Points, in no order, along strands that fork, close into loops and pass close to each other.
(in the rows, 128 means zero)
Points whose rows are less than 40.9 apart are linked; no others are. Some points are linked to none.
Q627: [162 141 132 112  94 131 139 109 114  90]
Q681: [136 139 145 116 119 142 118 132 119 137]
Q648: [144 130 165 106 145 112 130 159 114 184]
Q274: [ 79  62 134 181 106 117 128 168 193 109]
Q55: [116  77 145 154  80  85 120 176 153  75]
Q122: [114 147  91 130 162 153 124  79 146 166]
Q857: [ 94 114 124 125 128 122 107 126 156 142]
Q899: [188 139 129  99 111 130 167 111  95  80]
Q792: [107 121 136 119 121 128 105 133 143 135]
Q973: [168 137 149 110  92 121 131 135 111 101]
Q244: [ 93 130  99 133 149 122 117  91 166 168]
Q200: [179 160 142 113 133 129 156 139  54 101]
Q336: [111 136 118 121 145 129 121 106 149 169]
Q21: [108 149  66 141 166 167 114  51 158 156]
Q671: [105 145  76 139 162 146 114  60 163 166]
Q339: [117 133 131 116 141 135 120 118 138 165]
Q779: [111  67 140 173  77  95 131 174 171  68]
Q494: [104  93 157 125 112  96 100 176 145 134]
Q998: [ 81 123  87 146 150 105 114  88 177 165]
Q189: [147 165 126 122 149 162 145 118  78 123]
Q13: [123 149 117 126 161 131 135 101 137 186]
Q999: [ 93  68 140 177  92 109 125 174 176  87]
Q359: [116 155  72 138 162 185 119  57 143 143]
Q568: [ 93 135  89 132 135 157 104  83 160 126]
Q824: [154 122 168 111  95 106 104 173 116 124]
Q171: [134 161 114 123 174 161 145 107  99 159]
Q68: [105 110 130 135  95 112 107 136 145  93]
Q622: [160 154 153 115 143 142 140 152  70 133]
Q208: [106  83 158 136 102  90 102 188 146 116]
Q947: [118 105 161 111 117 102 103 168 138 151]
Q554: [153 117 159 113  86 100 107 166 120 107]
Q734: [132 144 137 115 143 149 128 125 117 158]
Q764: [130 101 155 126  84  89 105 171 133  95]
Q890: [ 82 121  95 135 134 140 103  94 167 132]
Q733: [172 133 174 108 104 112 116 181 100 133]
Q249: [119 161  72 139 149 191 117  56 138 123]
Q132: [178 142 120 102 109 137 166  91 106  78]
Q846: [161 149 116 115 102 143 150  87 115  86]
Q726: [126 156 103 128 168 164 135  90 123 163]
Q918: [124 126 145 115 110 129 107 140 130 129]
Q688: [154 165 124 123 133 158 149 110  84 108]
Q946: [188 141 152 107 102 118 144 146  91 101]
Q892: [173 164 117 111 136 141 169 103  65  84]
Q592: [165 171 125 114 145 139 158 120  50  97]
Q378: [ 75 110  94 151 144 100 115 103 181 158]
Q87: [137 163 128 117 191 131 157 125  80 182]
Q9: [ 86  69 146 155 114  98 115 179 169 122]
Q604: [135 162 124 123 181 128 155 114 102 191]
Q641: [160 159  86 117 122 166 167  52 116  71]
Q280: [158 141 161 112 134 136 131 159  89 147]
Q486: [130 156 120 125 169 133 147 105 123 189]
Q354: [133 167 116 117 194 147 153 116  75 166]
Q953: [120  90 147 139  83  88 110 172 144  82]
Q428: [104 149  78 137 134 173 107  66 152 120]
Q500: [ 77  55 138 181 117 105 133 172 203 132]
Q220: [162 166 114 121 126 153 159  97  84  91]
Q977: [ 73  80 113 174 109 128 122 141 183  93]
Q480: [ 79 108 112 134 139 113 111 118 168 144]
Q238: [ 81  60 145 167 120  93 129 180 186 137]
Q6: [151 162 138 118 156 151 146 136  66 132]
Q201: [181 139 172 110 113 119 126 179  85 133]
Q940: [133 102 176 105 117  87 100 188 132 162]
Q187: [ 98  73 153 151 101  93 110 189 156 106]
Q59: [196 138 145 100 107 117 160 135  88  91]

A fork is a point with three links, a tip a point with one. Leave the first point through the second and follow the links. Name the first fork or tip that comes.
Q500, Q238 => Q940
Q354, Q87 => Q336
Q220, Q688 => Q280
Q953, Q764 => Q201
Q671, Q21 => Q890

A tip is a point with one link. Name the tips that can be reached along the links from each point below, in the order of the rows.
Q339 => Q890
Q189 => Q200, Q280
Q55 => Q201, Q940

A piece is two or more points that can be reached from each other along the links. Count, over all rows, the pieces, the separate loops (a circle has one, a figure eight two, a Y none), the forks (points with three links) and the tips (points with one).
pieces => 4
loops => 2
forks => 1
tips => 5
